A landscape with many valleys, sampled at points; each row gives a point and its height.
A ball rolls from a point to whichever of its 5 nearest points has the largest drop for the distance, and stops where none of them is lower. Distance is the straight distance between rows; heights are no part of it.
Nubur h=426: [-3.30, -3.08, -2.17, -1.55, -0.97, -0.14, -0.67, +0.51, +2.44, +1.50, -1.55, -0.93, +3.00, -1.35, -1.89, +0.59, -0.67, +1.17, +1.98, -1.12, +2.17, +1.27]
zudak h=333: [-0.83, -0.89, -1.77, -1.51, -0.77, -0.64, +0.08, -4.99, +1.03, -0.23, -0.70, -1.92, +0.79, +0.64, -3.21, -1.20, -1.19, +0.23, -2.07, -2.29, -0.45, -1.60]
kig h=222: [-1.11, -1.45, -1.37, +0.29, -0.93, +1.30, -0.99, -2.73, +1.03, -1.94, +0.16, -2.31, +0.89, -1.39, -2.98, -1.01, -1.17, -0.97, -1.26, -2.24, -0.92, -3.40]
Mer h=240: [-1.81, -1.00, -1.28, +1.25, +1.19, -0.61, +0.95, +2.68, -2.44, -1.42, -0.12, -0.77, +2.36, -1.36, -0.45, -0.07, +0.06, -1.46, -2.35, -1.60, -0.64, -1.19]
fatas h=371: [-1.74, -1.38, +1.45, -0.07, -0.59, +0.09, -1.58, +3.29, +2.30, +2.51, +1.00, +1.75, +2.72, -2.85, +1.18, -0.01, -2.79, +1.06, +3.24, -0.34, +1.38, +0.85]
Danel h=623: [-0.44, -0.67, +0.43, -3.27, -1.08, -2.30, +0.05, +1.81, +1.73, +1.63, +1.99, +1.08, +2.79, -1.23, +1.89, -0.46, -1.05, +2.58, +2.39, +1.53, +2.72, +1.89]
lut h=332: [-1.14, -0.71, -0.39, -1.12, -0.96, -0.94, +0.52, +0.00, +1.44, +0.15, +2.34, -0.66, +0.64, -1.59, -0.20, -0.31, -1.07, -0.78, -0.28, -0.70, +1.17, -0.62]
Rak h=506: [-0.09, +0.21, -0.20, -2.03, -0.80, -3.22, +1.61, +3.34, -0.84, +1.41, +1.39, +1.48, +3.22, -0.34, +2.86, -0.97, -1.35, +0.80, +1.51, +1.38, +2.21, +1.60]
Buvo h=697: [-1.79, -0.22, +1.77, -3.50, -0.61, -1.00, -1.08, +2.48, +1.91, +1.01, +1.80, +1.55, +2.79, -1.80, +2.51, -1.37, -1.59, +3.87, +5.44, +2.63, +2.23, +2.27]
Sigog h=108: [-1.21, -1.31, -0.68, +0.93, -0.46, +0.09, -0.33, -0.78, +0.73, -1.57, +0.82, -1.71, +0.65, -2.55, -1.57, -0.68, -1.36, -1.20, -1.71, -1.66, -0.66, -2.53]
ren h=543: [-1.55, -2.39, +0.22, -0.84, -1.82, +2.56, -2.88, -0.03, +3.58, +1.11, +0.54, -0.32, -1.23, -2.62, +0.20, +0.67, -0.86, +1.85, +3.33, -0.68, -0.07, +0.51]
Geba h=339: [-0.73, +0.69, +1.97, -0.67, -1.34, -0.83, -0.30, +4.02, +1.40, +2.51, +3.21, +2.56, +0.33, -2.87, +3.92, -0.30, -1.85, +1.08, +3.27, +2.46, +0.80, +0.28]
zutel h=377: [+0.52, +3.18, +1.75, +1.47, -3.06, +0.52, +0.41, +2.53, -1.17, +3.09, +3.00, +1.76, -3.52, -2.82, +3.70, +0.76, +0.26, +3.32, +2.30, +1.05, -0.73, +0.34]
Fef h=200: [-0.83, +1.05, -0.63, +1.82, +0.91, -2.44, -0.67, -2.13, -2.83, -2.51, +0.82, -1.43, +0.91, -0.61, -0.73, -2.38, -1.59, -1.12, -3.33, -1.26, -2.29, -3.79]
peka h=123: [+1.87, +0.03, -1.86, +5.28, +7.33, +0.26, -1.70, -0.58, -2.55, -2.44, -0.67, -0.56, -2.99, +3.52, -2.17, -0.09, +0.83, -1.88, -1.64, +0.52, -0.86, -1.41]
nir h=334: [+3.61, +0.10, +0.74, +1.37, +3.18, -1.23, +1.42, +2.52, +0.18, +0.62, -1.68, +2.42, -1.37, +2.58, +0.62, +2.35, +1.32, -1.75, -0.04, +3.26, +1.29, +1.56]
rufe h=388: [+0.18, +1.67, +1.55, +1.82, -3.03, +1.87, -0.63, +2.95, +0.03, +2.46, +2.39, +1.45, -3.05, -2.74, +2.20, +0.73, -1.17, +1.51, +2.62, -0.68, -0.14, -0.02]
lova h=96: [+0.15, -0.39, -0.88, +2.38, +2.12, +1.30, +0.83, +0.23, -0.32, -1.17, -3.34, -0.63, +1.16, +2.28, -1.82, +2.93, +1.79, -1.98, -1.22, -1.61, -0.03, +1.17]
Vipi h=404: [+3.40, +1.95, +0.83, -1.21, +0.64, -1.77, +0.89, -0.23, +1.71, +0.66, -1.12, +3.20, -1.19, +3.37, +1.10, +0.83, +2.91, -0.15, +0.79, +4.11, +2.12, +3.36]
rugog h=367: [-0.27, -1.94, +0.04, -2.48, -0.86, +0.36, -2.01, -4.64, +2.60, +0.24, +1.91, -1.35, -3.10, -1.43, -0.98, -1.90, -0.85, +1.93, +1.11, -0.94, -0.86, -1.06]
nop h=220: [-1.18, -0.78, +0.74, +1.19, +0.04, -1.01, +0.02, +2.30, -0.35, -0.26, +1.82, -0.13, +0.69, -3.17, +0.42, -0.23, -1.68, -1.46, -1.17, -0.73, -0.37, -1.64]
Givo h=663: [-2.73, -2.11, -0.77, -3.55, -0.53, +0.41, -1.76, +1.30, +2.91, +1.72, -0.23, -0.06, +2.46, -1.13, +0.49, -0.67, -1.76, +3.52, +4.49, +0.35, +2.30, +2.50]
Depap h=239: [-0.62, -1.54, -0.14, -0.44, -1.49, +0.22, -0.70, -2.99, +1.88, -0.70, +1.91, -1.51, -0.60, -1.42, -1.66, -1.07, -1.58, +0.23, -0.87, -2.14, -0.27, -1.87]
Kip h=470: [+4.72, +2.02, +0.91, -0.94, +0.32, -2.26, +1.19, +1.51, +0.22, +0.77, -0.94, +3.41, -0.21, +2.51, +2.45, -0.76, +3.27, -0.91, +0.88, +4.27, +1.71, +3.02]
Fum h=195: [-0.43, -1.21, +0.66, +2.39, -1.42, +3.92, -1.02, -0.33, +1.11, -1.65, +0.01, -1.02, -1.72, -3.50, -1.77, -0.67, -1.29, -1.86, +0.52, -1.47, -2.14, -3.27]
bafuf h=434: [-0.56, -0.13, +2.16, -0.26, -1.31, -0.02, -1.24, +1.54, +2.04, +2.35, +3.11, +0.90, -0.99, -2.95, +1.98, +0.16, -1.61, +0.97, +1.96, +0.74, +0.34, -0.30]
Fen h=219: [+0.61, +1.42, +0.30, -3.13, -1.57, -2.43, +1.54, -0.76, -0.49, +0.17, +2.84, -0.21, +0.57, +0.19, +1.58, -1.30, -0.51, +0.81, -1.18, +1.06, +0.65, +0.84]
mazi h=170: [+0.57, +1.14, +1.24, +3.30, -2.06, +2.00, -1.68, -0.02, -0.44, -0.60, +1.14, -0.12, -3.22, -3.23, -0.49, -0.32, -1.55, -0.82, -0.09, -1.33, -2.79, -3.75]
kes h=366: [-1.47, -3.14, -0.17, +0.81, -2.79, +4.46, -2.30, -1.18, +2.48, -0.65, -0.64, -0.88, -1.59, -3.47, -2.33, +0.20, -1.51, -0.60, +2.18, -1.87, -1.78, -1.58]
pupon h=197: [-0.62, +0.33, +1.94, -0.05, -1.04, -0.67, -1.38, +5.20, +0.19, +3.35, +2.70, +3.24, +1.91, -2.43, +3.10, -0.06, -2.89, +1.83, +3.75, +1.83, +0.19, -0.23]
Medop h=19: [-1.65, -0.75, +0.91, +3.70, +0.08, +3.25, -1.45, +2.42, -1.10, -1.10, +0.68, -1.15, -0.87, -3.85, -0.52, -0.48, -1.23, -3.06, -0.61, -0.87, -2.62, -3.66]
Fifi h=348: [+2.33, +1.42, +0.65, +0.45, +1.72, -0.57, +1.48, +0.60, -0.78, +0.50, -1.72, +1.68, +0.41, +2.77, +0.93, +1.64, +1.48, -0.69, -2.69, +1.21, +0.51, +0.66]
zosu h=509: [-0.93, -1.38, -2.10, -2.54, -1.32, -0.72, +0.47, +0.61, +1.07, +1.31, -1.33, -0.41, +2.60, +0.23, -0.09, +1.34, +0.04, +1.18, +0.96, -0.63, +2.65, +2.02]
Kov h=604: [-1.18, -0.54, +1.24, -2.14, -2.50, +2.65, -1.79, -0.97, +0.99, +2.03, +1.38, -0.05, -4.30, -1.43, +1.88, +1.80, +0.02, +3.92, +4.64, -0.54, -1.46, +1.88]
vuk h=513: [-0.07, +1.35, +1.11, -0.45, -3.24, +1.97, +0.47, +0.49, +0.09, +1.67, +2.05, +0.51, -3.78, -2.61, +2.32, +1.98, +0.86, +4.52, +4.40, -0.42, -1.22, +1.58]
kodel h=401: [+3.78, +0.76, +1.25, +0.51, +3.21, -2.11, +1.74, +1.56, -0.19, -0.02, -1.07, +2.84, -1.68, +2.11, +1.14, +0.87, +1.81, -1.35, -0.80, +4.03, +1.81, +1.24]
dedir h=198: [+1.07, +2.29, +0.16, -0.82, -0.13, -3.21, +1.57, -0.82, -3.08, +0.25, -0.21, +1.06, +0.72, +2.32, +1.81, -1.04, -0.39, -0.62, -4.56, +0.33, -0.28, -0.59]
Boka h=643: [-1.16, +0.34, +3.04, -3.59, -0.89, +1.21, -0.65, -0.75, +2.22, +1.73, +2.29, +0.52, -2.76, -2.22, +3.05, -0.32, +0.29, +3.94, +5.07, +2.29, -0.39, +2.56]
Pofek h=190: [+0.18, -1.04, -1.14, +1.52, +1.54, +1.15, +1.31, +2.05, -0.42, +0.33, -3.65, +0.11, +1.53, +1.88, -0.66, +3.26, +1.83, -1.15, -0.69, -1.37, +0.80, +1.57]
kide h=231: [+0.16, +1.54, -0.25, +2.03, +0.67, -1.62, +0.41, -3.33, -2.42, -1.59, -1.95, -1.04, +1.47, +2.47, -0.76, -1.04, +0.18, -0.80, -3.74, -1.03, -1.71, -2.15]
danug h=350: [+0.80, -0.07, -0.33, +1.60, -4.46, +4.36, -0.78, -1.45, +0.43, -1.22, +0.13, -0.44, -3.54, -2.38, -1.40, +1.69, -0.64, +1.04, +2.11, -2.10, -2.43, -1.75]
govi h=208: [+0.52, +1.58, -0.28, -0.74, -1.18, -1.87, +0.43, -3.87, -0.53, -0.30, -0.16, -0.64, +1.73, +1.37, -0.67, -1.29, -1.46, +0.10, -2.96, -0.96, -0.72, -1.30]
Ripok h=313: [+1.51, +1.67, +0.23, -1.67, -1.19, -3.02, +1.77, +1.39, -1.04, +0.48, +0.16, +0.69, +1.74, +1.51, +1.79, +0.26, +0.32, +0.19, -2.35, +0.66, +0.49, +1.19]
dogir h=158: [+0.70, +2.61, +0.75, -2.36, -0.97, -4.29, +0.42, +0.07, -1.90, -0.17, +4.81, +0.79, -1.83, -1.31, +2.50, -2.48, -1.21, +0.33, -1.37, +2.65, +0.23, -1.74]
Pud h=55: [+0.89, -0.68, -1.99, +5.26, +5.43, +2.30, -0.75, +3.66, -3.05, -1.52, -0.85, -0.48, -2.68, +3.37, -0.69, +0.80, +2.47, -1.88, -1.41, -0.12, -0.86, -0.49]
tamef h=236: [-0.57, -1.51, -1.47, +1.64, +2.11, +3.03, -0.41, +0.06, +0.44, -0.38, -5.01, -0.58, -0.15, +2.44, -3.63, +3.49, +1.68, -2.30, +0.25, -1.72, +0.84, +1.02]
Lepu h=472: [+2.62, +0.09, +0.88, -0.73, +0.94, -0.40, +0.97, +1.19, +0.61, +1.38, -2.37, +1.76, +0.80, +3.30, +0.34, +1.77, +1.96, -0.59, +0.32, +2.42, +2.49, +2.64]
nav h=44: [-2.00, -1.43, +1.57, -4.98, -0.19, -0.70, -0.64, -0.12, +1.83, +1.02, +1.60, +0.33, -0.46, -2.37, +2.98, -1.56, +0.55, +4.22, +4.92, +3.16, +0.99, +2.80]
tibav h=296: [-3.10, -3.05, -1.67, +0.48, +0.70, +2.34, +0.08, +0.74, +0.98, -1.46, -1.87, -1.28, +3.16, -2.58, -2.60, +0.71, -0.68, -1.37, +1.16, -1.92, +1.67, -0.53]
tekas h=391: [+0.42, +0.66, -1.23, -2.07, -0.74, -1.18, +0.61, -4.53, +0.65, +1.04, -2.06, -0.80, +0.79, +3.27, -1.63, -0.21, +1.41, +0.29, -1.79, -0.70, +0.53, +1.39]
tinuk h=106: [+0.91, +3.49, +1.05, -3.55, -1.70, -3.72, +1.14, -4.13, -0.94, -0.19, +2.54, -0.49, -0.31, +1.78, +2.16, -2.96, -0.49, +1.83, -1.52, +1.59, -0.16, +0.37]
zise h=405: [+1.43, +2.36, -0.07, +0.86, +1.41, -0.96, -0.50, -5.06, +0.14, +0.69, -3.31, +0.24, +0.19, +4.38, -1.59, -0.11, +0.57, -0.93, -2.34, -0.04, -0.80, -1.08]
ked h=171: [+2.64, +1.12, -0.10, -1.36, +1.36, -1.12, +0.02, -2.94, +2.46, +0.76, -1.96, +1.85, -1.18, +4.42, -1.24, +1.82, +2.57, -0.46, -0.32, +2.96, +1.04, +1.48]
Poki h=266: [-2.68, -2.61, -2.52, +2.35, +2.45, +1.87, +1.24, +4.85, -2.66, -1.42, -0.52, -0.76, +4.17, -1.38, -0.68, -0.63, +0.38, -1.90, +0.18, -2.34, +0.24, -0.07]
vosid h=412: [+0.61, +0.93, -0.55, +0.30, +2.08, +0.59, -0.59, -3.52, +1.11, +0.30, -3.52, +0.01, -0.77, +4.30, -3.49, +2.05, +1.81, -1.66, -1.50, -1.03, +0.70, -0.03]
sil h=581: [+1.92, +1.44, +0.57, -1.63, -1.20, -1.58, +1.81, +2.70, -0.64, +1.50, -1.28, +2.19, +2.71, +1.89, +3.11, -0.63, +1.55, +0.85, +1.91, +2.59, +2.42, +3.82]
Lup h=349: [+3.10, +2.21, +0.36, -2.01, -1.61, -3.47, +2.61, +2.38, -2.07, +0.99, +0.43, +2.73, +0.74, +2.02, +4.03, -1.76, +1.91, -0.74, -1.54, +3.88, +0.75, +2.62]
Tana h=648: [-2.09, -2.33, +0.55, -2.44, -0.75, +1.02, -2.44, -0.20, +3.49, +2.27, +1.28, -0.30, -0.14, -1.86, +0.28, +0.05, -0.68, +2.96, +3.99, +0.11, +0.89, +1.54]
Zov h=262: [+2.06, +2.08, +0.79, -1.12, -0.92, -3.54, +1.94, +1.04, -2.09, +0.29, -0.65, +1.94, +0.16, +2.73, +2.77, -0.49, +0.89, -0.31, -2.81, +2.28, +0.11, +0.95]
nada h=608: [+0.26, +1.33, +2.49, -2.68, -1.52, +1.94, +0.01, -1.41, +0.80, +1.35, +1.92, +0.68, -5.14, -2.07, +2.34, +1.21, +1.58, +5.11, +4.47, +0.89, -1.89, +2.54]
legob h=154: [+1.02, +2.89, +0.18, -1.92, -1.19, -3.56, +1.02, -2.97, -0.77, -0.21, +0.98, -0.17, +0.22, +1.59, +1.84, -1.53, -1.15, +0.28, -3.09, +0.61, -0.32, -0.76]
fused h=49: [+1.53, +3.86, +0.96, -4.11, -1.97, -4.10, +1.16, -1.99, -1.77, -0.47, +3.00, +0.18, -0.27, +1.01, +2.95, -3.46, -0.65, +1.15, -1.27, +2.56, -0.06, +1.52]
pep h=199: [-1.83, -1.77, -0.04, +1.05, +0.02, +0.58, -0.53, +1.20, +1.00, -1.18, +0.65, -1.29, +1.68, -2.70, -1.07, -0.20, -0.98, -1.10, -0.20, -1.40, +0.26, -1.99]
kogo h=146: [-1.00, -1.25, +0.67, +2.78, +0.43, +3.41, -1.26, -0.73, -0.03, -3.22, +0.46, -2.10, +0.05, -3.30, -2.30, -1.99, -1.78, -2.72, -1.13, -1.34, -2.48, -4.21]
nular h=469: [-0.36, +0.15, +0.93, +1.84, -3.54, +3.32, -1.24, +1.11, +0.65, +1.54, +1.10, +0.07, -2.87, -3.00, +0.65, +1.72, -1.17, +1.74, +3.17, -1.77, -0.76, -0.16]
vupet h=235: [-1.25, -1.50, -2.22, +0.96, +0.34, +1.91, +0.79, -0.20, +0.02, -0.89, -3.76, -1.90, +2.37, +0.63, -3.86, +2.19, +1.36, -2.04, -1.04, -2.70, +0.93, +0.59]
Gemim h=111: [-1.33, -1.47, +1.13, +1.95, -0.11, +0.98, -1.07, +4.07, +0.93, +0.48, +0.87, +1.44, +1.82, -3.55, +0.90, +0.50, -2.24, -0.82, +2.33, -1.30, +0.08, -0.96]
Dom h=302: [-0.42, +0.77, -1.02, +1.83, +0.13, -0.17, -0.16, -5.09, -1.87, -1.36, -3.67, -1.80, +1.76, +2.31, -2.66, -0.70, -0.12, -1.25, -2.75, -2.29, -1.94, -2.06]
nugo h=263: [-1.70, -3.00, +0.27, +2.00, -0.51, +4.14, -1.50, -1.04, +1.68, -2.62, -0.53, -1.82, -0.04, -2.96, -3.02, -0.55, -1.10, -2.36, +0.36, -1.94, -1.22, -3.09]
fak h=103: [+2.05, -1.89, -2.10, +4.79, +7.10, -0.01, -1.44, +2.77, -1.93, -2.37, +0.74, -2.09, -3.76, +2.73, -2.28, +0.19, -0.89, -2.33, -0.59, +0.05, +0.81, -0.07]
vus h=337: [+2.59, +3.67, +1.46, -2.94, -1.36, -2.09, +1.02, -1.61, -0.27, +0.32, +0.28, +1.55, -0.52, +4.01, +2.46, -1.90, +2.39, +0.64, -1.32, +3.61, +0.47, +2.47]
tenod h=436: [-0.01, +0.50, +0.89, -3.35, -1.72, -3.56, +1.55, +1.48, +0.21, +0.15, +2.76, +0.25, +1.59, -0.65, +2.60, -0.95, -0.76, +1.21, +1.15, +1.80, +1.58, +1.98]
Ritiv h=25: [+0.00, +1.10, +1.74, -6.19, -0.75, -2.29, +1.24, -3.67, +0.01, -0.68, +2.67, -1.39, -0.86, +0.30, +1.06, -3.09, +1.01, +2.60, +1.56, +1.86, +0.20, +2.66]
Lemiv h=395: [-0.44, -2.53, -0.11, +0.57, -1.49, +3.99, -2.20, -4.13, +2.24, -1.97, -0.82, -1.73, -1.78, -2.47, -4.27, -1.53, -2.11, -1.31, +0.30, -1.96, -2.71, -3.97]
peva h=390: [-3.04, -4.57, -2.03, -0.01, -0.28, +3.40, -1.13, -1.31, +2.72, -1.00, -1.67, -2.36, +1.77, -3.43, -4.06, -0.81, -1.11, -1.69, +0.84, -1.52, -0.06, -1.70]
tukop h=191: [+2.13, -0.61, +0.08, +2.19, +5.13, -0.29, +0.13, +0.71, +0.61, -0.99, -1.42, +1.17, -1.63, +2.99, -1.61, +2.77, +1.02, -2.05, -0.14, +1.16, +1.30, +0.16]
merob h=184: [-1.04, -0.71, -2.81, +1.97, +1.96, +3.13, +0.47, +1.58, -1.69, -1.77, -3.46, -1.60, +2.29, +1.19, -2.71, +1.83, +1.32, -1.96, -1.29, -2.70, +0.09, +1.24]
Kogug h=203: [+2.03, +0.48, -0.30, +2.97, +5.01, -1.15, -0.08, +0.66, -2.50, -0.22, -1.67, +2.27, -2.14, +3.29, +0.50, +0.74, +1.73, -1.49, -3.03, +1.73, -0.95, -1.38]
suta h=32: [-0.48, +1.68, +2.73, -0.67, -2.68, +1.56, -1.11, +3.95, +0.70, +3.03, +2.20, +2.03, -1.60, -1.91, +3.24, +0.56, -1.35, +3.90, +5.21, +1.10, -0.18, +1.83]
Toti h=254: [+1.18, +1.74, +0.07, -4.11, -1.75, -1.73, +0.68, -3.41, +0.47, +0.47, -0.21, -0.52, +0.44, +3.22, +0.59, -1.61, +2.08, +1.52, -0.46, +1.08, +0.73, +2.89]
lis h=216: [+0.00, +0.94, +0.03, -0.38, -0.01, -2.59, +0.52, -0.59, -1.56, -0.85, +0.25, -0.75, +1.94, +0.08, +0.27, -0.31, -0.53, -0.42, -3.52, -1.07, -0.11, -1.45]
kono h=223: [-1.21, -0.64, -1.71, +2.32, +1.40, +0.50, +1.27, +1.79, -2.60, -1.98, -1.20, -1.21, +2.49, +1.18, -1.18, +0.46, +1.27, -1.79, -3.29, -2.70, -0.51, -0.47]
numup h=462: [+0.92, +1.98, +0.99, -4.36, -1.57, -2.24, +1.36, -0.55, +0.16, +0.02, -0.53, +0.92, +1.03, +2.56, +2.10, -1.63, +3.10, +1.56, +1.85, +3.30, +1.84, +5.27]
vabod h=92: [+0.51, -0.93, -1.74, +4.03, +3.77, +1.40, +1.31, +4.55, -3.35, -0.47, -1.89, -0.15, +0.03, +2.34, -0.30, +1.55, +1.81, -1.48, -1.23, -0.79, -0.34, +1.05]
voki h=147: [-1.45, -2.07, -1.97, -1.54, -1.23, -0.07, +0.00, -2.06, +1.76, +0.01, -0.56, -1.89, +1.45, -0.51, -2.17, +0.42, -0.11, +0.07, -0.58, -2.19, +1.58, +0.15]
pibi h=153: [+2.12, -0.76, -0.26, +2.73, +5.26, -0.56, +1.40, +3.59, -1.96, +0.58, -1.67, +1.66, -2.44, +2.91, +0.21, +1.17, +1.97, -1.71, -1.95, +1.13, -0.11, -0.07]
mub h=214: [+0.31, +0.83, -0.98, +4.60, +4.78, +1.03, -1.44, -2.71, -2.21, -1.93, -2.98, -0.25, -0.69, +4.74, -1.15, -0.31, +1.60, -2.07, -2.82, -0.19, -2.09, -2.26]
daza h=295: [-0.34, +0.60, -0.52, -0.74, -1.05, -1.24, +0.77, -1.61, +0.60, +0.32, -0.91, -0.74, +1.65, +1.43, -0.93, +0.37, +0.57, -0.89, -2.32, -1.17, +0.78, +0.09]
sude h=245: [-0.77, +0.96, -1.07, +2.69, +2.32, -0.76, +0.71, +0.09, -4.26, -1.56, -1.87, -0.16, +0.40, +2.53, -0.02, -0.31, +0.74, -1.11, -4.88, -1.30, -1.79, -1.89]
lem h=209: [-2.35, -1.86, -1.75, +2.16, +1.54, +2.24, -0.07, +1.46, -2.40, -2.92, +0.36, -2.74, +2.81, -1.46, -1.97, -2.01, -0.35, -3.04, -1.98, -1.60, -1.09, -2.56]
neta h=182: [-1.22, -0.36, -0.31, +2.41, +0.58, -0.25, -0.35, -1.46, -1.88, -3.18, +0.93, -2.53, +1.00, -1.82, -1.86, -2.16, -2.23, -1.50, -2.23, -1.47, -2.25, -3.99]
zas h=435: [+1.57, +0.13, +0.09, +0.79, +1.17, -1.49, +2.71, +4.94, -2.24, +1.59, -1.72, +2.50, +1.51, +1.46, +1.94, +1.20, +0.92, -0.51, -1.22, +0.69, +0.74, +1.40]
gide h=267: [+1.37, +0.24, -0.62, +2.32, +3.75, +1.24, -0.65, -1.57, +0.43, -0.86, -3.41, -0.21, -1.02, +3.64, -3.15, +2.46, +1.77, -2.22, -1.11, -0.56, -0.40, +0.15]
Povev h=321: [-1.30, -1.42, -1.19, +0.43, -0.01, -1.10, +1.54, +2.39, -0.24, +0.37, -0.17, -0.31, +3.41, -1.67, +0.18, +0.93, -1.01, -0.56, -0.17, -1.00, +1.11, +0.31]
Mave h=272: [-0.59, +0.08, -1.53, +1.14, +0.67, +0.64, +0.81, -1.92, -0.70, -1.66, -2.50, -2.09, +2.18, +0.90, -3.08, +0.70, +0.59, -1.71, -3.00, -2.35, -0.97, -1.35]
nera h=150: [-2.16, -2.81, -0.24, +2.76, +0.89, +3.98, -1.00, +1.97, -0.15, -1.97, +0.07, -1.67, +2.22, -3.58, -1.73, -0.36, -0.76, -2.89, -0.21, -1.05, -0.84, -2.51]
Rokas h=279: [+0.03, -0.02, +1.04, -3.77, -0.60, -1.05, -0.43, -3.61, +1.60, +0.05, +3.82, -0.91, -2.31, -0.80, +0.63, -1.38, -0.52, +2.96, +1.24, +0.63, -0.04, +0.72]
vikin h=489: [-0.69, -0.80, +0.13, -0.18, -3.54, +3.40, -2.06, -1.12, +1.63, +0.92, +1.09, -0.35, -4.20, -1.86, -0.16, +1.92, -0.30, +2.15, +3.04, -1.83, -1.86, +0.84]
kati h=370: [+0.42, +1.28, +0.19, -1.88, -1.00, -3.94, +1.89, +2.61, -1.13, +0.75, +1.74, +0.94, +1.27, -0.28, +2.15, -0.75, -0.94, -0.86, -1.23, +0.99, +1.41, +0.64]
lumug h=406: [+0.55, +2.66, -0.42, +1.77, -4.18, +2.33, +0.98, +1.32, -1.58, +1.56, +1.84, +0.70, -4.14, -3.28, +1.08, +1.83, +0.54, +3.16, +1.66, -1.32, -1.15, -0.62]
Garep h=287: [+0.93, +1.54, +1.56, +1.24, -2.10, +0.25, -1.21, -0.73, +1.25, +0.72, +3.21, +0.83, -4.00, -2.06, +1.07, +0.28, -1.20, +0.75, +0.12, -0.05, -1.06, -2.14]
sen h=484: [-0.96, -1.56, -0.14, -3.97, -1.21, -0.48, -0.23, -1.65, +1.99, +0.93, +1.64, -1.79, +0.81, -1.10, -0.02, -0.27, -0.38, +1.47, +1.12, -0.28, +1.59, +1.38]
leka h=417: [+1.02, +1.15, -0.39, +2.31, +2.17, -0.18, -1.29, -6.01, +0.51, -0.09, -3.68, +0.26, -0.43, +4.56, -2.59, +0.89, +1.11, -1.83, -1.80, -0.27, -1.10, -1.37]

Call two points neighbours if one is among the 5 nearest of the other. Go from one point of each pair to the other, from neighbour to neighbour, staying as low as possible. Name the highest point that can't be avoided.
Medop, Sigog -> neta
Pud, Sigog -> kono
Ritiv, ked -> Fifi
nav, Gemim -> Danel
Sigog, Gemim -> pep
Sigog, Ritiv -> govi
